A landscape with many peaks, sampled at points; each row gives a point and its height.
From any point a climber steps to the highest of the 4 points nearest to it. It stops when none of these is higher. Distance is the straight distance between rows; heights are no part of it.
k929 (h 531): [133  99 129 141 120 109 145 108 113  88 123 141 121 116 131 122 182]
k41 (h 327): [133  64  97 110 128  74 152 118 108 123 110 162 104 120 154 103 189]
k823 (h 654): [153 178 170 129  93 160  93 147 147 141 149 111 118 169 125 153  65]
k33 (h 642): [142 192 154 125  77 164  92 156 178 155 158  99 123 172 138 159  52]
k487 (h 598): [152 173 132 169  83 118  98 107 117 100 148 154 115 114 100 163 136]
k15 (h 384): [102 134 141 107 175 169 137 139 124 139 122  89 161 136 123 108 101]
k779 (h 477): [110  65 115  83 171 150 152 117 106 150  99 105 149 150 151 113 145]
k104 (h 458): [ 92  86 107  83 186 160 148 115 112 163 100 100 164 139 148 105 132]
k600 (h 559): [111 131 107 164 119  93 129 117 125  90 137 182 117  96 136 146 180]
k282 (h 551): [ 96 118 107 149 140  78 147 140 123 105 131 205 109  83 164 149 188]
k121 (h 467): [141  31 101  80 146 100 160 115  94 157  92 134 115 151 152 111 160]
k788 (h 602): [ 90  99 110 137 164  62 154 155 115 127 119 227  95  78 179 152 174]
k950 (h 465): [132  25  99  72 171 116 161 112  95 179  84 131 121 162 153 114 147]
k697 (h 634): [119  82 139 100 160 157 140 115 110 125 110  96 152 139 140 113 151]
k93 (h 647): [164 178 162 145  70 149  85 130 130 127 149 126 111 150 110 164  83]
k837 (h 364): [ 92 160 111 121 162 159 137 143 150 173 129  80 172 108  78  75  78]
k288 (h 457): [133 171 163 133 130 165 106 153 147 133 146  91 141 150 121 138  65]
k142 (h 243): [139 119 156 131 136 148 121 114 107 106 126 104 141 136 125 127 141]
k333 (h 258): [132 127 160 120 155 162 123 130 119 115 124  91 152 140 126 121 118]
k11 (h 367): [102 162 139 119 171 165 125 150 144 147 127  84 161 127 111 100  82]
k694 (h 468): [122  48 109  80 160 134 154 112 102 158  95 118 136 150 154 110 158]
k650 (h 569): [106 122 107 159 129  87 142 124 125  95 135 189 113  93 149 139 184]
k633 (h 451): [128  76 133 103 143 135 143 110 103 116 107 112 136 129 141 116 165]
k419 (h 304): [104 178 105 140 107 151 146 144 209 187 142  67 145 115  65  83  46]
k727 (h 38): [149  43  82  96 145  56 156 125  89 143  91 171  96 123 149  97 171]
k219 (h 429): [135 145 165 128 143 161 116 138 124 113 130  96 146 146 117 132 102]
k460 (h 461): [138  56 118 100 141 117 150 112 109 128  99 123 123 139 148 110 172]
k314 (h 550): [ 99 144 109 168 134  96 133 126 124  95 148 198 118  81 142 173 176]
k526 (h 549): [128  72  86 110 146  49 155 134 106 130 106 187  93 101 161 102 181]
k516 (h 151): [119 200 125 132 113 155 123 160 198 167 160  79 135 150 108 123  41]
k127 (h 409): [135 185 158 127 116 157 111 164 164 146 155  92 135 155 121 141  48]
k177 (h 441): [155  30  89  85 148  83 160 119  83 159  87 149 106 152 152 100 160]
k156 (h 676): [ 85 131 111 159 140  95 140 141 127 109 139 214 114  80 155 176 182]
k811 (h 244): [114 190 132 128 124 155 123 163 186 160 149  80 141 144 108 119  43]
k863 (h 418): [140  96 138 124 128 124 133 107 109  94 119 118 127 130 135 123 171]
k273 (h 537): [119 162 112 171 108 107 112 105 118  90 151 177 120  91 118 168 161]
k95 (h 588): [117  97 103 137 128  81 149 124 118 102 122 178 106 102 153 121 191]
k235 (h 613): [160 147 169 142 116 151 104 119 121 104 134 109 129 138 114 139 115]
k701 (h 616): [148 158 142 163 100 125 106 103 116  89 140 143 118 116 107 151 143]
k898 (h 562): [129 113 118 145 117  98 138 112 119  87 126 158 122 105 138 129 183]
k750 (h 449): [145  45  98  94 137  93 155 116  98 135  94 138 109 136 154 100 177]
k139 (h 648): [161 170 172 139  98 154  93 139 135 129 147 108 123 159 117 153  75]
k317 (h 351): [117 182 144 127 143 160 117 161 159 151 144  82 147 137 107 112  60]
k492 (h 358): [124 149 152 121 162 169 119 148 133 131 135  84 160 140 120 119  92]
k696 (h 316): [131  90 144 114 144 147 137 109 108 107 116 103 138 132 140 117 158]
k762 (h 629): [166 173 152 157  77 140  86 114 120 113 143 137 118 140 104 160 104]
k182 (h 563): [127 182 154 129 131 156 112 160 160 149 147  88 141 150 116 128  57]
k564 (h 328): [ 99 178 118 133 136 151 139 141 179 176 137  75 152 109  67  74  63]
k200 (h 597): [136 140 126 157 114 110 120 105 114  87 142 155 122 108 114 142 173]
k583 (h 419): [ 82 123 113  99 183 165 141 125 128 166 113  95 175 128 124  93 111]
k517 (h 587): [168 192 143 138  31 145  73 124 137 145 146 137  96 148 118 179  85]
k856 (h 456): [137  87 124 126 125 109 144 109 115 101 112 135 123 122 139 117 181]
k386 (h 619): [159 157 157 150 100 143 100 117 119 102 137 125 123 132 109 152 122]
k166 (h 603): [147 134 142 156 110 119 117 104 113  84 133 136 130 120 121 139 164]
k437 (h 595): [118  92  97 132 131  69 152 131 114 114 116 191  98  95 160 119 188]
k637 (h 516): [133 170 112 173 100 114 103 104 119  95 146 169 123  98 105 169 147]
k993 (h 292): [106 194 113 134 110 147 133 154 208 174 150  73 136 127  83  99  39]
k498 (h 684): [164 186 154 131  48 156  84 139 151 150 149 119 110 165 126 169  67]

For each start below, name the point where the climber stops.
k564: k697
k650: k437
k727: k437

Call two points neighbours if one is among the 4 nearest of the other. Go from one point of each pair to the other, from neighbour to neighbour, staying as high as possible. Name the lowest point that can't be avoided.
k437 / k697: k633
k498 / k156: k898
k182 / k498: k288
